Each row is a point on a tangle of strands that fork, close into loops and nearly touch. The rows are in no order.
(in the rows, 128 means zero)
Two points are linked if the straight distance between their rows is under 86.6. Some points are linked to none.
Q_797: [119 159 127 133 115  73  68 130 122 120 145  96 154 146 151 138 113 130
 119 165 172 157 119 137  97 141 122 108]
Q_40: [110 146 123 128  97  71  67 128 129 129 166 100 171 161 156 162 126 127
  98 155 168 178 105 138 125 134 144 112]
Q_378: [146 142 127 133 159 142 148  99 133 131  91 130 101 100 138 122 137 128
 156 117 118  87 149 112 103 137 106 121]
Q_972: [123 111 136 114 155 192 195 171 127 140 128 126 109 135 113 114  92 136
 137 106 156 112 148 136 149 143 132 145]
Q_81: [114  75  99 146 139 170 189 105 182 150 137  64 151 167 119 141 136 137
 144 130 186  71 166 146  96 139  67 100]
Q_875: [131 113 102 119 101  45  37  91 149 133 149 148 157 153 148 186 186 117
 119 129 106 139  95  96 113 108  96 113]
Q_545: [160 176 151 126 171 132 146 145 144 110 105 145  82 108 151 107 113 137
 103  75 157 127 135 122 178 142 117 137]
Q_816: [114 150 134 136 139 119 122 132 135 121 165  59 150 157 164 131  91 143
 117 142 213 137 150 165 116 151  97  94]
Q_659: [101  69 146 128 112 182 169 137  72 155 128 166 124 111  73 113 136 112
 151 147  29 135 117 159 135 108 201 166]
Q_680: [152 129 124 132 152 173 190 118 160 128  73 147  84  91 112 105 146 119
 146  74 101  82 152 107 145 129 101 146]
Q_476: [ 78  91 112 141  72  87  91 118 121 149 196 117 200 178 142 185 150 130
  61 156 142 210  70 152 166  96 180 129]
Q_268: [114 106 127 124 123 160 145 139 100 139 121 117 127 120 104 109 104 122
 168 170 101 106 140 138  89 136 153 129]
Q_827: [147 144 134 129 152 182 178 150 139 115  89 144  86  87 111  86 117 120
 136  81 108 108 145 112 162 133 129 150]
Q_917: [117 115 111 146  72  92  91 119 149 105 167  84 192 172 126 126 143 144
 104 179 157 138 152 144 105 100  76  74]
Q_819: [129  85  98 152 131 135 160  88 179 142 125  72 148 159 116 131 162 127
 148 150 169  64 169 134  74 136  45  89]
Q_641: [150 156 111 120  89  24  14 114 130 124 133 133 164 144 120 144 161 104
 116 173 123 172  85  75  80 119 105 121]
Q_103: [130 150 119 136  91  52  47 125 134 113 147 103 170 153 127 130 137 125
 110 178 161 156 120 122  89 124  98  97]
Q_623: [141 155 120 121 107  65  57 103 118 130 111 163 144 118 142 151 153 111
 135 140  82 153  83  90 100 120 151 132]
Q_30: [166 148 138 134 174  97 126  90 155 131 114 144  90 121 163 158 165 130
 119  79 149  92 140 120 147 141  79 113]
Q_471: [ 80 110 131 135  80 125 116 149 109 124 184  87 200 167 123 118  97 140
 107 190 151 170 126 184 120 119 152 103]
Q_572: [146 127 146 118 143 142 173 159 173 114  92 168  84 118 141 112 132 132
 103  74 128 112 139 123 213 126 113 141]
Q_997: [117  84 110 133 138 149 169 102 165 147 118 122 129 137 124 158 147 132
 151 130 141  76 158 132 111 131  86 108]
Q_478: [149 192 134 135 162 117  99 114  91 107 101 102  86  93 148  84  97 137
 153 140 129 123 116 113  81 139 135 128]
Q_920: [100  73 127 124 100 162 155 115  90 152 114 166 132 106  85 125 146 115
 165 162  32 115 120 144 107 106 176 146]
Q_673: [107 115 126 134 135 152 155 133 148 132 163  64 155 161 146 132  98 144
 126 143 199 117 160 161 118 142  93  93]
Q_591: [154 124 131 134 178 120 158  92 167 144 119 122 101 131 149 153 162 133
 124  92 172  74 158 133 140 147  64 109]
Q_291: [139 117 105 153  66  88  95 112 154  94 167  82 194 175 100 114 161 147
  99 179 154 121 170 130  93  85  41  68]
Q_874: [ 85  58 152 117 126 191 191 163  84 153 149 176 130 141  82 117 117 128
 124 140  79 158 119 172 174 112 194 171]
Q_538: [124 136 124 121 107  78  71 109 125 138 128 164 150 128 145 170 152 119
 120 136  95 155  90 110 123 118 164 131]
Q_205: [126 103 114 129 137 157 160 110 139 142 100 123 120 119 117 136 131 125
 167 140 118  81 152 121  89 136 110 123]
Q_719: [141 137 135 122 130  98 111 129 154 121 118 188 109 124 152 171 153 130
  90  75 121 143 111 114 198 117 145 141]
Q_469: [145 149 124 130 148 154 132 135  90 119 102  76  90 103 111  69  94 123
 180 169 118  90 136 110  53 143 130 133]
Q_799: [142 150 136 135 133 156 152 133 147 104  86 174  93  74 120  95 135 117
 126  75  83 126 133 108 183 121 136 146]
Q_285: [126 118 123 125 136 168 147 151  89 134 118  81 115 121  98  83  91 120
 181 178 120  94 145 127  64 140 147 134]
Q_468: [106 106 139 111 149 181 178 169 128 141 155 117 131 149 124 134  84 145
 127 117 179 130 149 156 155 147 136 131]
Q_783: [108 115 128 123 106 116 106 124 110 135 129 144 152 124 120 133 125 124
 147 172 102 130 120 138 101 127 155 115]
Q_626: [126 167 140 132 152  94 100 126 131 122 153  83 132 146 174 146 100 139
 109 130 207 143 136 152 120 155 107 105]
Q_944: [144 137 116 123 126  58  59  87 144 130 133 158 133 133 161 182 176 119
 126 109 109 127 105  97 120 125 106 117]
Q_693: [152 155 123 126 140  69  66 103 142 128 130 156 123 132 170 184 160 124
 108  92 129 141 103 100 141 134 125 128]
Q_197: [137 126 145 114 168 170 191 162 150 134 119 130  96 131 128 116 102 137
 122  89 177 107 153 131 163 145 112 134]
Q_781: [ 75 109 136 128  98 140 133 158 112 132 196  89 191 170 139 139  84 148
  97 156 176 183 121 192 145 129 161 115]
Q_552: [152 164 115 119 100  36  29 106 120 122 106 154 147 122 122 130 158 103
 137 167  83 154  79  74  72 115 123 129]
Q_410: [149 180 136 130 168 185 151 152  81 110 115  98  74  80 121  55  79 132
 153 105 122 124 127 113 120 140 151 154]
Q_453: [141 172 141 127 143 117 107 128 113 117 109 145 114 101 149 125 109 128
 129 116 115 142 112 120 128 136 160 137]
Q_63: [148 141 139 125 124 115 126 131 165 108  96 197  96 103 145 140 160 125
  94  63  94 131 122 109 215 110 133 146]
Q_398: [120  86 111 119 109 152 161  88 138 141  84 168 119  95 111 155 169 127
 163 118  60  81 144 110 111 106 115 133]
Q_64: [ 91  97 140 116 129 160 165 164 129 136 175 127 149 157 136 155  93 150
 103 122 181 152 136 178 182 133 142 127]
Q_563: [114  85 122 124 102 158 156 103 110 142  94 169 125  95  95 132 153 117
 168 139  38 101 134 123 110 109 154 141]
Q_439: [100 113 121 143  77 115 112 136 134 111 176  73 195 174 130 122 113 147
 107 182 164 149 146 164 114 112 111  86]
Q_628: [140 144 139 125 150 210 166 167  71 124 128  97  89  94  96  59  83 120
 168 111 102 111 131 112 110 139 168 167]
Q_157: [122  85  96 151  95 123 138  97 170 122 130  79 168 161  98 121 163 134
 142 179 151  82 173 128  73 113  42  80]
Q_600: [109 104 139 122 124 161 150 144  91 140 133 145 132 115 107 119 104 121
 147 147  89 133 126 150 127 130 180 140]
Q_312: [149 175 130 131 148 128 105 125  81 108  98  88  89  96 125  65  94 130
 170 175 117 110 128 109  59 137 136 128]
Q_937: [154 206 134 134 162  83  80 109 100 104 103 104  90 108 169 101 105 138
 134 140 153 138 107 114  81 147 124 130]
Q_415: [ 85  98 117 130  80  78  81 116 113 154 169 148 186 161 129 177 156 115
  83 167 112 203  62 139 141 104 188 137]
Q_506: [140 125 132 125 140 208 195 168 131 118  95 139  85  94  93  66 113 113
 148  75  94 108 143 110 163 132 142 166]
Q_801: [130  97 129 122 134 222 208 177 112 135 113 132  99 117  83  84 104 116
 157  95  97 104 146 119 141 135 159 176]
Q_405: [127 116 154 119 133 192 175 179  87 128 131 155 106 107  94  74 100 118
 132 106  78 147 123 140 173 129 191 170]
Q_786: [123  85 132 110 139 204 218 175 132 138 119 143 107 132  95 108 105 131
 143 101 121 110 149 134 160 134 144 162]
Q_868: [152 195 136 130 177 147 127 125  93 104 105  95  73  88 144  74  85 142
 148 120 140 122 120 118  97 142 133 138]
Q_129: [128 141 140 124 133 152 140 134 108 125 112 157 117  95 121 118 111 126
 144 119  90 127 125 127 134 128 165 140]
Q_905: [145 149 143 126 133 135 144 146 161 104  93 178  89 100 138 105 137 125
 103  68 105 129 127 117 209 122 131 146]
Q_443: [137 110 115 129 134 163 175  96 152 133  73 160 102  87 112 134 164 118
 160  92  73  78 154 107 120 119 105 137]
Q_346: [143 129 100 110  89  27  17 102 143 134 145 141 166 149 128 172 176 103
 111 148 105 170  72  75  98 114 109 123]
Q_408: [131 137 151 116 146 191 163 177  73 127 136 123 104 103 104  74  82 123
 146 116 105 136 126 136 143 142 184 162]
Q_34: [ 72  91 140 121 117 161 160 165 109 140 193 122 172 167 127 148  89 151
  96 141 166 177 122 193 174 129 169 133]
Q_894: [131  92  94 151  66 110 118 103 163 106 145  91 190 168  77 114 173 142
 124 190 142  98 180 122  83  83  29  71]
Q_530: [100 121 117 129  86  80  77 126 133 142 184 110 182 170 157 186 136 130
  77 143 162 196  89 142 154 122 168 123]
Q_857: [140 118 145 110 153 163 194 169 167 124 105 152  86 133 131 108 118 136
 110  82 154 107 150 130 201 132 108 142]
Q_804: [102  88 112 138 134 166 178 124 161 140 149  78 152 158 128 140 113 141
 140 141 181  97 160 153 112 140  89 100]
Q_300: [148 204 137 128 145  86  76 121 100 113 111 123 111 105 164 126 104 129
 123 127 137 164  96 111 107 142 159 141]
Q_98: [131 157 142 118 139  92 104 153 145 126 154 132 119 151 168 185 115 138
  69  86 195 172 117 143 197 147 150 137]
Q_580: [167 184 135 138 169  89  95  81 131 115  97 145  95  96 167 132 150 125
 133  92 122 110 118 100 112 138  95 121]
Q_107: [ 89  77 142 117 124 174 175 152  97 148 149 159 141 136  98 132 110 134
 131 144 102 145 123 168 156 122 181 149]
Q_465: [133 173 135 131 142  74  76 122 125 125 143 101 131 141 173 152 113 129
 110 131 185 153 118 136 117 154 124 116]
Q_279: [157 140 127 125 143  78  86 107 157 126 125 174 102 131 165 189 174 126
  95  66 130 129 118 107 176 124 116 129]
Q_256: [113  81 157 121 126 205 190 174  84 142 139 161 113 122  75  90 110 118
 138 119  66 144 126 155 168 123 196 177]
Q_359: [145 164 115 129  86  31  24 126 127 111 142 115 170 149 110 126 146 116
 109 184 152 170 109  97  75 119  94 111]
Q_99: [102 110 120 123  92  80  81 111 118 151 148 172 167 143 133 179 162 116
 101 147  96 180  68 121 138 108 183 139]
Q_618: [160 172 134 137 162 128 129  98 137 117  89 153  91  85 149 119 143 126
 136  89 108 104 134 103 128 131 106 127]
Q_459: [138 102 119 130 159 150 182 102 172 147 108 133 106 128 130 157 153 133
 140 101 151  73 161 127 133 136  82 119]
Q_622: [165 162 133 140 174  87 109  78 140 126 108 132  98 117 166 139 161 127
 135 101 140  93 135 111 105 146  72 110]

How many points has the smallest loop of links through each point below? Write - if it is on no loop.
Q_30: 9
Q_453: 10
Q_197: 10
Q_641: 12
Q_107: 14

A fork is a point with three links, a tip a point with one. Leave the first point through the second and follow the links. Name the first fork or tip that comes.
Q_439 / Q_471: Q_972
Q_972 / Q_468: Q_797
Q_874 / Q_256: Q_478
Q_641 / Q_346: Q_905

A piece is all that can be reached along the links. How many separate loops has the piece of each point below (a circle has one, a figure eight two, a Y none), and how many tips (points with one link)?
Q_468: loops 3, tips 1
Q_580: loops 1, tips 0
Q_874: loops 2, tips 0
